A landscape with many peaks, sampled at points; each row gives a point and its height.
From any point a climber steps to the highest of the 2 points nearest to it. It stops when none of these is higher. Distance is the straight distance between rows; heights are no part of it.
Q61: [ 84,  91,  96,  65, 131,  99, 111,  86,  96, 108,  88,  79, 111, 138, 133,
 108,  78, 120,  84,  88, 104,  89, 116,  98]  h=32.7
Q286: [107,  93, 113, 150, 110,  97,  99, 117,  99,  79, 111, 106, 110,  72,  84,
  89, 104,  97, 103,  99,  89,  96,  65,  68]  h=44.7
Q645: [ 99, 108,  85, 138,  81, 100, 112, 112,  62, 110,  90,  92, 119,  68,  85,
  88, 118,  80, 117, 101,  77, 123,  67,  80]  h=36.6
Q528: [ 81, 110,  88, 104,  98, 106, 129, 107,  76,  92, 101,  80, 106, 118,  95,
 102,  91,  75,  91,  79,  91, 103,  99, 108]  h=42.1
Q568: [ 90,  82,  93,  78,  85,  94, 101,  71,  65, 102, 105,  77, 112, 119,  73,
  85, 111,  79,  92, 101,  75, 134,  68, 115]  h=27.7
Q697: [ 76,  95, 104,  92,  90,  97, 117, 110,  83,  98, 113, 100, 101,  73, 113,
  92, 127, 121, 115, 119,  92, 107, 107, 107]  h=50.7
Q108: [100,  96, 118, 112,  78,  74,  59,  93,  75, 102, 122, 125,  87,  50,  83,
 103, 109, 100, 117, 107, 110, 121,  93, 100]  h=45.5
Q724: [ 94, 111,  85, 104,  95,  93,  98,  93,  70,  98, 100,  96, 110,  84,  61,
  81,  86,  66,  84,  85,  82, 135,  95, 118]  h=31.8
Q970: [112, 101, 107,  96,  92,  70,  52,  73,  79, 107, 113, 100,  74,  74,  81,
  92,  90,  86,  84,  87,  98, 128, 110, 121]  h=7.1
Q37: [108,  75, 101,  66,  98,  87,  69,  51,  76, 109,  93,  80,  77, 118, 104,
 109,  87,  86,  82,  96, 106, 102, 106, 125]  h=39.9
Q187: [113, 103, 108,  99, 125, 110,  96, 130, 112,  93, 108, 113, 105, 116, 125,
 120,  83, 117, 125, 114, 112,  91, 118, 112]  h=23.9
Q373: [ 87, 104,  95,  59,  89,  64,  64,  62, 117, 116,  99, 112,  77,  72, 123,
  75, 141, 105,  99, 111, 112, 111, 134, 127]  h=16.9
Q198: [ 77, 125,  92, 109,  91, 129, 144, 128, 101, 111,  95,  82, 116, 133,  98,
 120,  76,  91,  89,  70,  95,  84, 120,  73]  h=60.7
Q132: [ 86, 111,  79,  55, 118,  95, 109,  93, 114, 120,  94, 108,  90, 116, 151,
 106, 118, 117, 109, 109, 128,  80, 137, 108]  h=18.2
Q53: [ 86, 130,  97, 118,  90, 101,  96, 116,  72, 100, 117, 113, 111,  69, 102,
  95, 106,  85, 111, 101,  92, 121, 116, 108]  h=34.7
Q104: [142, 115,  95, 143, 106, 129, 147, 138, 145,  95,  73, 109, 120, 100,  81,
  94,  92,  97, 106,  73, 104,  98,  73,  53]  h=61.7
Q664: [ 68, 111,  85,  70, 101, 103, 152,  91,  89, 107, 112,  72,  98, 148, 110,
  99, 107, 103,  84,  91,  91,  96, 101, 103]  h=49.7
Q460: [ 90,  87, 109,  73,  97,  94,  89, 104,  98,  97, 109, 106,  98,  87, 128,
  95, 123, 132, 109, 127,  99,  94, 109, 115]  h=57.4
Q39: [106, 128,  90, 130,  92, 104,  86, 100,  78, 101, 110, 116, 122,  85,  96,
 106,  86,  72,  88,  89, 108, 100,  76,  97]  h=21.9
Q611: [115, 111,  99, 141, 101, 120, 145, 141, 127,  90,  92,  95, 112, 103,  89,
  90,  93, 104, 112,  85,  90, 101,  87,  65]  h=53.7
Q211: [ 99, 110,  83, 116, 120, 103, 106, 104,  92,  89,  83,  97, 120, 118,  85,
 116,  64,  77,  82,  82,  97,  95,  88, 102]  h=49.6
Q79: [ 99,  94, 113, 134,  92,  87,  84, 103,  79,  89, 118, 119,  99,  55,  82,
 102, 110,  96, 116, 110, 100, 106,  80,  89]  h=56.9
Q752: [ 89, 100,  79,  38, 112,  66,  87,  36, 111, 120,  93,  90,  81, 111, 117,
  72, 139,  87,  77, 100, 101, 104, 120, 134]  h=22.1
Q917: [ 73, 107,  86,  59, 117,  96,  95,  77,  94, 110,  98, 106,  92, 106, 133,
 100,  95,  99,  91,  94, 126,  93, 134, 120]  h=15.2
Q985: [103,  66, 106, 101,  96,  95,  79,  92,  81,  95, 106,  90,  88,  76,  82,
  88,  98, 108,  89, 111,  87, 100,  83, 100]  h=42.2
Q543: [137, 100, 109, 145, 111, 117, 100, 135, 137,  86,  88, 124, 129,  97,  84,
 105,  92, 107, 116, 111,  98,  93,  69,  80]  h=28.6
Q824: [126,  77, 117, 111, 101, 107,  45,  97, 109,  93, 108, 113,  87,  98,  94,
 113,  82, 114,  96, 128,  95,  74, 102, 103]  h=17.4
Q653: [130, 111,  94, 138, 115, 124, 113, 100, 120,  98,  74, 109, 137, 105,  92,
 115,  79,  71,  79,  74, 111,  83,  53,  74]  h=38.4
Q80: [ 87, 121,  76, 112,  99,  99, 121, 109,  65,  96, 102,  87, 108,  98,  68,
  91, 103,  59,  89,  75,  75, 119,  95, 102]  h=37.0
Q809: [106,  90,  97,  66,  64,  70,  39,  42, 120, 128,  91,  96,  58,  86, 117,
  78, 138, 100,  85, 109, 106, 108, 132, 116]  h=23.0
Q392: [ 98,  93,  98,  93, 105,  82,  74,  99,  98, 101, 118, 129,  59,  84, 103,
 105, 108, 102, 120, 118, 128,  97, 109, 115]  h=30.7
Q246: [101, 110,  86,  71, 126, 104,  89, 115, 101, 115, 102, 119,  97, 114, 134,
 123,  99, 122, 126, 119, 125,  91, 131, 112]  h=21.1
Q595: [132, 110,  97, 138, 120, 126, 111, 133, 120,  92,  89, 112, 132, 108,  97,
 113,  74,  99, 103, 107, 103,  93,  88,  92]  h=33.0
Q48: [ 80,  98,  87,  51,  97,  82,  72,  70, 102, 109,  93, 106,  84,  94, 129,
  96, 112, 109,  95, 103, 118,  95, 121, 125]  h=12.8
Q941: [ 88,  90,  97,  50,  97,  71,  90,  45,  85, 111, 103,  85,  80, 103,  96,
  76, 122,  93,  80, 107,  85, 124, 111, 140]  h=27.0
Q714: [123,  74, 108, 116,  89, 107,  58,  86,  88,  99, 104, 105,  99,  68,  65,
  90,  85, 100,  77, 118,  81,  96,  87,  92]  h=32.8
Q328: [ 94,  78, 115,  72,  93,  95,  53, 110, 112,  99, 115, 125,  87,  97, 103,
 107, 120, 136, 121, 136, 105,  81, 106, 101]  h=68.0
Q396: [ 95, 111, 115, 128, 100, 119, 102, 128,  93,  91, 122, 144, 118,  76,  83,
 109, 119,  96, 141, 119, 101, 100,  97,  89]  h=37.5
Q852: [101,  98, 110, 124, 100, 110, 136, 125, 120,  85, 103,  90,  99, 118, 103,
 100,  84, 118, 106, 101, 102, 103,  88,  94]  h=47.8
Q258: [ 77, 114, 116,  99,  96, 115, 133, 144, 122,  86, 117, 110, 101, 107, 111,
 112, 109, 126, 124,  97, 105,  89, 124,  91]  h=40.8
Q798: [134, 128,  82, 136, 107, 134, 137, 124, 136, 108,  53, 111, 129, 113,  91,
 113,  83,  83, 102,  69, 106,  85,  70,  61]  h=51.1
Q777: [112, 131,  79, 135,  96, 121,  97, 110,  94, 106,  87, 116, 140,  96,  94,
 110,  85,  68,  82,  85, 104,  89,  65,  80]  h=28.7
Q956: [ 82, 111, 115, 108,  76, 109, 154, 139, 137,  87, 101,  95, 105, 120,  98,
 107,  97, 137, 114,  96, 106, 105, 107,  81]  h=43.9
Q351: [ 99,  67, 107,  74, 106,  85,  88,  74, 137,  98,  93,  96,  59, 103, 128,
  89, 130, 123, 104, 128, 112,  73, 118, 120]  h=14.0
Q448: [ 79,  98,  88,  50, 109,  83, 132,  60,  87, 102, 114,  73,  95, 148, 117,
  91, 124,  95,  84, 100,  89, 103,  93, 117]  h=45.3
Q957: [110,  93, 123, 130,  97, 107,  73, 118, 105,  86, 118, 146, 117,  70,  71,
 111, 110, 101, 123, 120, 101,  92,  73,  83]  h=44.8
Q823: [108,  98, 107, 107, 111, 100,  88, 121,  99,  91, 115, 121,  92,  97, 108,
 117,  96, 107, 122, 113, 118,  91,  97, 109]  h=26.6
Q182: [ 96,  77,  97, 111,  95, 108, 115, 112,  85,  90,  88,  94, 104,  80,  77,
  96,  94,  94,  99,  91,  92, 108,  71, 102]  h=51.9
Q903: [123, 117, 113, 118, 107, 129, 123, 149, 127,  95,  95, 105, 130, 120, 107,
 125,  78, 117, 124,  93, 109,  97, 113,  83]  h=37.8
Q746: [ 83, 127, 102, 133,  92, 108, 110, 125,  76,  99, 119, 129, 110,  62,  85,
 102, 123,  92, 134, 117,  92, 115, 114,  90]  h=32.9
Q471: [104,  83, 109, 110, 102,  98, 106, 112, 119,  89, 102,  87,  95, 123, 103,
 101,  74, 136,  92, 109, 103,  92,  81,  93]  h=43.7
Q825: [106,  81, 113,  87, 111,  87, 102, 118, 131,  92, 105,  89,  90, 130, 119,
 112,  75, 149, 102,  97, 121,  94,  98,  85]  h=40.0
Q762: [113, 132, 113, 122,  88, 131, 143, 157, 142, 104,  88,  91, 126, 130,  96,
 120,  82, 119, 118,  89,  98,  98, 134,  72]  h=41.3
Q592: [127,  77, 118, 100,  93,  90,  30,  88, 105,  93, 110, 116,  61,  84,  97,
 105, 103, 103, 104, 125,  99,  78, 126, 105]  h=12.5
Q902: [ 94, 101, 114, 104,  89,  67,  73,  56,  68, 103, 123,  93,  72,  86,  89,
  75, 105,  75,  95,  92,  95, 138,  98, 123]  h=3.7
Q268: [111,  70, 103,  71,  76,  80,  53,  50,  88, 116,  94,  77,  59,  95, 114,
  95, 119,  96,  88, 106, 105,  99, 115, 120]  h=31.1
Q214: [106, 115,  96, 106, 103, 106,  63,  95,  87, 105, 107, 123, 121,  87, 103,
 105,  68,  91,  82, 103, 109,  99, 103, 108]  h=15.7
Q393: [108, 104,  78, 138,  81, 115, 121, 112,  83, 107,  68, 100, 121,  73,  81,
  82, 122,  68, 119,  82,  76, 106,  55,  69]  h=46.9
Q630: [134, 100, 114, 161, 117, 108,  98, 121, 133,  79,  88, 121, 126,  72,  80,
  94, 112,  91, 106, 101,  92,  85,  53,  64]  h=34.9
Q195: [ 89,  89,  99,  73, 119,  86, 117,  66, 117,  98, 102,  90,  73, 113, 132,
  75, 118, 115,  88, 121,  98,  88, 113, 127]  h=16.6
Q503: [132,  81, 110, 125, 111, 112,  66, 101, 106,  90,  94, 110, 109,  83,  76,
 109,  79,  98,  78, 109,  94,  82,  76,  93]  h=24.2
Q304: [ 90,  91,  94,  84, 111,  97, 112,  93,  85,  94, 101,  83,  89, 106, 107,
  99,  93,  98,  96, 101,  99, 102, 100, 122]  h=36.9
Q94: [ 97, 118, 107,  89, 112, 125, 153, 128, 118, 111, 103,  83,  95, 129, 128,
 117,  93, 119, 108,  95, 110,  89, 154,  96]  h=48.6
Q959: [ 97, 124,  89, 128, 100, 122, 144, 143, 111, 102,  96,  85, 112, 120,  91,
 104,  87,  94,  93,  71,  90,  91, 100,  63]  h=54.3
Q443: [ 89,  84, 113,  87,  81,  79,  64,  77,  92, 101, 112, 118,  61,  64, 100,
  98, 123, 103, 118, 116, 118, 106, 110, 111]  h=35.7
Q783: [103, 134, 115, 100,  83, 127, 156, 149, 135, 114, 100,  78, 103, 134, 103,
 129,  91, 125, 113,  95, 101,  92, 155,  75]  h=44.6
Q849: [ 96,  80, 100,  80, 102,  94,  78,  68,  74,  98,  91,  79, 103, 130,  88,
 115,  74,  78,  78,  87, 100, 105,  83, 117]  h=49.1
Q623: [ 84,  96,  88,  71,  89,  84, 104,  79,  68, 105, 103,  81,  95, 102,  88,
  87, 110,  95,  84, 105,  83, 125,  91, 127]  h=32.1
Q397: [103, 111, 100,  90, 101,  88,  50,  85,  87, 103, 110, 112,  92,  78,  99,
  95,  79,  90,  89,  99, 107, 113, 120, 120]  h=10.9
Q70: [ 92,  91, 114,  76, 120,  95, 128, 104, 118,  96,  88,  74, 111, 142, 125,
 115,  69, 140,  90,  74, 110,  99, 109,  84]  h=36.3
Q890: [100,  92,  94,  98, 114, 100,  87,  81,  79,  93,  88,  84, 126, 126,  84,
 113,  64,  69,  75,  71,  98,  99,  74,  97]  h=60.2
Q256: [ 77, 116,  96,  87, 102, 118, 161, 109, 102, 111, 110,  68, 100, 150, 109,
 104,  86, 108,  82,  78,  98,  94, 123,  79]  h=54.2
Q255: [101,  68, 102,  64,  98,  86,  55,  68, 130, 103,  88, 106,  50,  87, 112,
  91, 125, 108,  95, 117, 110,  78, 136, 117]  h=11.2
Q119: [ 80,  83,  96, 100,  79, 108, 135,  86,  77,  97,  96,  70, 114, 119,  84,
  80, 118,  89,  99, 101,  71, 120,  65, 101]  h=23.2
Q76: [ 88,  95,  81,  52, 126,  73, 110,  51, 117, 109,  92,  84,  81, 120, 135,
  79, 131,  97,  84, 104,  99,  84, 119, 128]  h=18.8
Q955: [ 77, 106, 115, 102,  81,  91,  95,  88,  68, 103, 115, 107, 101,  49, 110,
  84, 126, 100, 122, 109,  97, 131, 115, 111]  h=42.5
Q318: [116,  91,  84, 125,  95, 111, 117, 118,  94,  95,  68,  92, 119,  96,  79,
 100,  93,  77, 102,  79,  87,  98,  56,  93]  h=62.5

For each start below, name the point where the climber stops.
Q970 => Q104
Q762 => Q198
Q48 => Q890
Q917 => Q79
Q53 => Q328

Call two points neighbours if one is among the 2 nearest of the other. Go from one point of each pair to the other, from neighbour to neighbour, staying as high as possible. Name the lowest point that can't be avoided.
Q79, Q198 => Q543
Q104, Q198 => Q611
Q79, Q328 => Q746
